Points, in no order, along strands that fork and pass close to each other.
In the rows, zero is written as 128.
Points whose rows are less than 108 apart are linked; no others are. Some points are linked to none.
Z46: [133 117  83 146 170 156 158  99 167 101  51 123 158  96 149 136 163 137
 159 132]
Z674: [162 108 151  96 132 158 135  76 123  57 117 113 166 160 187 143 140 138
 120 157]
Z187: [127 107 138 136  97  86 131 134 106 199 150 148 109  72  69 118 120 122
 118 112]
Z637: [128  98  95 101  85 148  98 165  75 156 196 141 184 159 113 123  90 142
  80 115]
Z365: [156 103 152  80 123 189 110  99 179 125 147 141 141 122 207 116 133  99
 122 133]
Z440: [133 113 168  89  85  93 152  68 161  78 159  88 118 172 149 136 108 172
 118 149]
Z95: [160  90 128  85  69 114 126 119 119 197 171 144 136  75  99 125 125 125
 113 136]
Z396: [148 152 170 109 115 135 136 101 172  89  94 190 180  84  94 146 157 123
 146 109]
Z133: [125 135 149 185 121 168  64 167  80 159 134 138 139 139 174 100 141 113
  94  92]
Z628: [154 105 149 130 137 151  82 150 134  96 121 114 128 122 153  98 118  92
 126 101]
Z613: [133 156  98 129 106 126 158 115 155  82 141  94 177 145 131 150 120 155
 159 170]
Z466: [ 79 108 141 168 176 145  76 167 111 157  89 153 116 107 125 132 158  96
  86  77]
Z470: [118 134  74 159 186 145  77 146 116 186 135 100  88 145 138 142 149 131
 156 123]
Z96: [114 115  96 155 150 120 147 129  95 102  92  88  96 197 211 147 131 147
 136  86]
Z889: [ 77 139 140 134  75 105 132 153  82 200 153 153 116 103  35 119 114 145
 104 138]
Z517: [ 79 124  97  89 112 114  94 157 135 166 174 136 111 122  71 144  95 112
 101 136]
Z393: [165 123 131 123 107 126 108 128 154  99 117 133 180  77  72 151 150 139
 133 114]
Z578: [177 141 140 113 139 136 125 118  80  88 126 128 172 152 160 147 148 134
 139 177]
Z671: [ 95  90 178 139  83 101  67 156 170  85 136 141 155 101 113 104  98 119
  78 127]
Z194: [133  88  76 127 123 115 116 160  85 136 169 120 176 166 114 134 112 152
 115 134]
Z594: [158 131 118 131 125 156 112 144 118  67  95  99 138 139 131 135 123 101
 138  58]
Z414: [113 125 129  76  78 109 120 119 197 155 184 111 101 134 130 128 112 143
 121 134]
Z447: [175 155 173 122 143 143 147  63 178 107  94 184 144  91 125 135 181 126
 164 140]
Z398: [145 113  89 100 153 187 145 107  95  97 111 113 136 168 214 136 111 103
 168 172]
Z799: [150 148 153  81 122 173 111 127 153 161 171 148 109 110 171 113 114  84
 138 151]
Z171: [136 158 150 108 130 145 112 113 130 167 142 150 130  51  57 177 124  92
 148 120]
Z739: [ 94 158 126 157 174 172  46 128 108 183  85 137 110 109 136 156 201 116
 145 136]
Z404: [116 111 109 116 157 120 147 163  78 122 100 141 102 151 126 139 121  97
 101  86]
Z141: [117  88 147 103 135 102  76 142 129 133 140 153 145  96 120 124 138 114
 113 169]
Z693: [127 108  53 192 164 113 141 127 118 144 135  80 110 170 177 132 124 165
 184 137]
Z410: [ 95 191 109 157 155 180 125 151 112 128 125 124 140 156 165 141 149 131
 130 173]
Z462: [177 126 150 122 160 136 182  81 183 106  89 155 122  91 126  92 122 113
 167 134]
Z313: [ 99 154 114 135 169 196  58 140 121 199 148 141 122  83 112 183 165 107
 137 112]
Z812: [142 150 115  78 140 204 156 128 120 133 130 137 130 122 163 138 111  90
 133 131]
Z13: [ 99 110 130  84  58  82 113 142  65 190 182 150 102 173  97 128 102 153
 105 108]
Z457: [108 143 192  91  74  91 111 100 192  89 138 135  94 140 111 102  85 120
 130 134]
Z165: [ 93 157 125 131 148  95 158 134 154 169 145 126  92 119  88 122 124 137
 126 174]
Z67: [159  78 134  77 131 116 141 116 106  61 112 112 124 156 146 116  86  95
 142 148]
Z84: [ 99 185  94 136 167 164 167 124 149  85  79 122 122 147 148 168 127 129
 163 125]
Z825: [143 146 139 124 114 158 132 130 101 160 156 147 164 106 157 136 149 128
 101 155]
Z837: [126 176 115 131 170 194 105 119 126 167 123 130 119 131 185 133 171 120
 154 166]
Z23: [180 142 153 137 120 153 173  95 166  62 108 132 150 122 134 108 103 126
 169 140]
Z761: [137 113 115 151  82  90 109 160  56 139 142 135 152 130  55  93  99 143
 121 150]
Z126: [193 141 117 180 123 165 160 111 140 106 102 110 160  90 136 103 132 130
 159 110]
Z707: [113 140 147 160 113 101 130 126 154 188 174 127 109  95 145 131 159 151
  98 125]
Z71: [100 144 178 145  62  82 131 140 120 135 121 145 111  92  62  76 111 128
 130 148]
Z129: [132 172 118 136 133 177 134 125 107  79  85 103 138 164 163 159 142 129
 136  98]
Z689: [127 176 151 150 162 177 163 100 148 149 102 150 115  82 118 148 161 118
 134  99]
Z544: [147 105 154  67 102 126 112 112 138  93 125 155 160 101 107 122 128 105
 138 183]
Z912: [145 109  89 132 110  79 127 123 177  94 151  64 117 154 128 132 111 159
 147 119]
Z833: [135  78 145  69  86 114 188 103 108 117 144 116 122 158 158 125  96 130
  83 139]
Z352: [150 133 121  96 114 129  98 124 155 162 193 112 104 154 179 133 123 123
 126 129]
Z978: [ 94 108 178 122 103  69  58 156  89 114 135 163 141 136 104 130 127 130
 105 147]
Z86: [108  85 154 120 124 103 152 149 147 118 121 150 127 113 118 101 114 109
  70 100]
Z283: [107 171 127 104 154 124 148 112 189  55 109 132 134 166 142 156 121 141
 144 131]
Z645: [137 113  73 159 170 115 186 108 157 101  88 108 122 109 150 140 118 136
 201 136]
Z161: [156 113 105 146 174 128 161 137  58 125  77 130 121 122 115 151 145 105
 146  98]
Z103: [109 165 111 119 146 155 100 131 119 189 180 145 142  71  74 194 141 124
 128 134]
Z267: [107 130  66 137 159 117  77 171 145  99 154 101 154 182 126 148 135 158
 132 144]
Z91: [105 122 105  70  59 134 111 159  67 156 180 144 135 190  94 113  68 138
  94 137]
Z149: [133 121 119 155 107 107 189 122 133 178 159 113 130 109 128 125 150 164
  77  92]
Z117: [ 99 136 174 186 164 113  90 156 129 171 124 153  92  85 105 124 121  99
 115  96]
Z914: [ 83 128 134  93  71 103 144 123 192 150 146 142 121  85  78 121 119 138
 110 138]
Z78: [107 131 116 135 184 121 174 122 157 130 107 142 107 115 125 118 138 110
 137 172]
Z652: [111 128  89 142 160 147 131 167  76 168 139 134 136 134 101 139 126 127
  94  70]
Z264: [105 116 188 123 132  96 108 140 100  89 134 137 126 167 143 126 128 120
  92 147]
Z670: [ 95 130  82 201 171 116 145 146 111 136 112  88 102 186 169 121 143 169
 131 107]
Z934: [112 127 112 148 132 101  56 171 166  93 160  97 137 146 115 121 121 129
 110 105]
Z385: [112 122 161 149  91  90 135 137 122 201 186 144  93 138 158  94 110 144
  84 144]
Z666: [139 135 101 127 165 144 143 111 140 135  80 109 115 116 158 161 186 148
 158 111]
Z180: [192 120  64 115 139 148 107 141  64 160 164 108 129 144 130 141 111 123
 161  98]
Z736: [129 159 110 103 160 191 162  93 134 135 100 122 104 151 221 146 151 123
 154 169]
Z984: [131 100 138 134 141 148 128 117 125 138 108 108 108 166 221 103 162 135
 101 121]
Z374: [ 79 141 113 140 109 114 178 123 183 154 137 125 129  89  45 108 114 141
 118 179]
Z175: [103  97 136 153 178 118  64 162  97 133  96 146 125 147 150 114 172 123
 108 123]
Z915: [129 102 172 133 118 131  66 126 192  92 132 144 143  84 138 107 115  91
 124 102]
Z847: [101 117 135 151  78  67 111 153 106 120 126 110 111 140  50  77  97 132
 126 132]
Z933: [ 95 121 132 163 170  90  98 167  82 166 139 156 125 180 148 121 156 161
  90 120]
Z750: [141 133 109 167 115 151 135 156 132 159 150 122 148 106 119 126 140 134
  92  72]
Z865: [157 105 135 102 126  95 172 107 173 115 111 121  99 113 125  83 101 112
 154 151]
Z375: [130 174 141 138 156 152  94 118 137 155  94 133 111  97 135 163 190 130
 145  91]
Z555: [152 122 132  65 133 173 161 104 140 118 125 164 164  89 134 131 135  93
 138 161]
Z80: [ 92 105 123 117  63  87 132 151  66 198 148 142  83 151  46  89  90 169
 126 113]
Z367: [144 143 151 126 143 180 106  87 138  95  32 123 107 134 177 114 172 108
 157  79]
Z336: [165 190 180 121 114 137 119 115 116 139 128 162 105  82  63 141 110  94
 168 119]
Z907: [101 148 178 110 103  84 137 116 139  86 139 140 136 163 127 120 124 147
  99 191]
Z563: [122 132 134 140 177 160 141  93 157  70  21 140 128 127 147 120 168 124
 153 118]
Z862: [167 118 144  83  97  98 165  72 181 106 148 117 118 141 134 113 101 151
 161 170]
Z656: [119  92 116 163 146  87 145 156  70 171 155 150 139 195 146  94 113 170
  86 103]
Z468: [ 85 123 131 140 111 105  63 174 174  99 145 128 159  96  69 118 107 118
 118 119]
Z11: [139 139 184 107 120 115 120 118 134 111 103 162 100  87 115 146 126  86
 124  67]
Z724: [118 170 116 100 112 122 196 114 157  83 117 133 132 145 105 146 102 134
 160 158]
Z552: [136 120 105 164 146 112 115 138 164 129 125 117 149  60  50 140 154 141
 129 108]
Z592: [151 162 147 163 132 120 115 145  39 117 137 142 162 167 127 118 137 138
 133 173]
Z956: [ 87 154 190 171 115  80 105 145 134 123 119 150 103  87  78 108  96 100
 117 108]
Z202: [107 117 196 104  83  95 129  86 189  55 135 104 139 174 119 101 100 155
  99 162]
Z89: [160 152 141 159 101 104 112 143  82 134 147 128 147 116  92 116 135 142
 134 135]
Z177: [129  89 147 102 101 127 165 105 180 114 144 132 139 135 160 107 112 140
  81 123]
Z402: [145 115 121 162 173 100 106 143 148 123 103 116 115  93 101 116 151 117
 147 102]
Z515: [161  69 147  77 137 184 109  77 162  75 107 103 147 148 201 118 132 121
 107 126]
Z720: [194 101  90  87 101 122  94 121 103 162 191 107 124 151 145 134 114 136
 156 129]
Z405: [174 131  93 147 116 147 202 122 116 138 126 107 147  82 108 132 112 115
 152 129]
Z73: [149 122  71 134 122 138 193 140  81 156 133 119 136 102  48 139  90 119
 137 128]
Z14: [156 133 122 166 152 110 172 147  63 135 110 124 112  99  48 134 122 120
 135  96]
Z884: [129 101 114 174 137  99 199 109 121  93  92  99 117 148 200 140 119 148
 180 149]
Z794: [119 119  85 112  84 122 122 140 141 113 166 111 166 141 102 130 115 161
 112 168]
Z380: [138  79 123 125 115 103 167 143  92 152 156 126 128 157 169 103 104 134
  79 121]
Z557: [ 89 160 115 149 154 142 121 164 127  76 129 108 160 184 156 140 132 154
 106 152]
Z823: [136 163 151 121 143 168 114  99 124 151  83 113  61 144 196 138 165  99
 160  83]
Z437: [111  97  64 155 141  59 156 128 138 110 151  83 108 184 161 150  94 164
 162 134]
Z786: [ 97 149 116 133 199 178 184 118 144 140  90 145 133  90 100 160 143 108
 118 141]
Z350: [132 164 125 156 145 130 127 116  93 127  77  86  66 172 192 133 162 134
 153  86]

Follow the links from the first point to the second, and from the first to the third. Name the last point that the two ways share.
Z466, Z437, Z544 -> Z799
Z89, Z750, Z396 -> Z462
Z180, Z175, Z336 -> Z352
Z365, Z171, Z367 -> Z375
Z674, Z96, Z73 -> Z799
Z552, Z161, Z71 -> Z462
Z912, Z884, Z761 -> Z46
Z171, Z823, Z956 -> Z375

A fork is a point with three links. Follow the links from the first point to the second and name the forks in between, in order.
Z739, Z177 -> Z375 > Z352 > Z799
Z933, Z720 -> Z799 > Z352
Z149, Z402 -> Z462
Z956, Z447 -> Z799 > Z202 > Z462
Z385, Z674 -> Z462 > Z202 > Z799
Z544, Z126 -> Z202 > Z462
Z786, Z404 -> Z352 > Z799 > Z202 > Z462
Z645, Z912 -> Z46
Z515, Z862 -> Z799 > Z202
Z674, Z350 -> Z799 > Z352 > Z375 > Z46
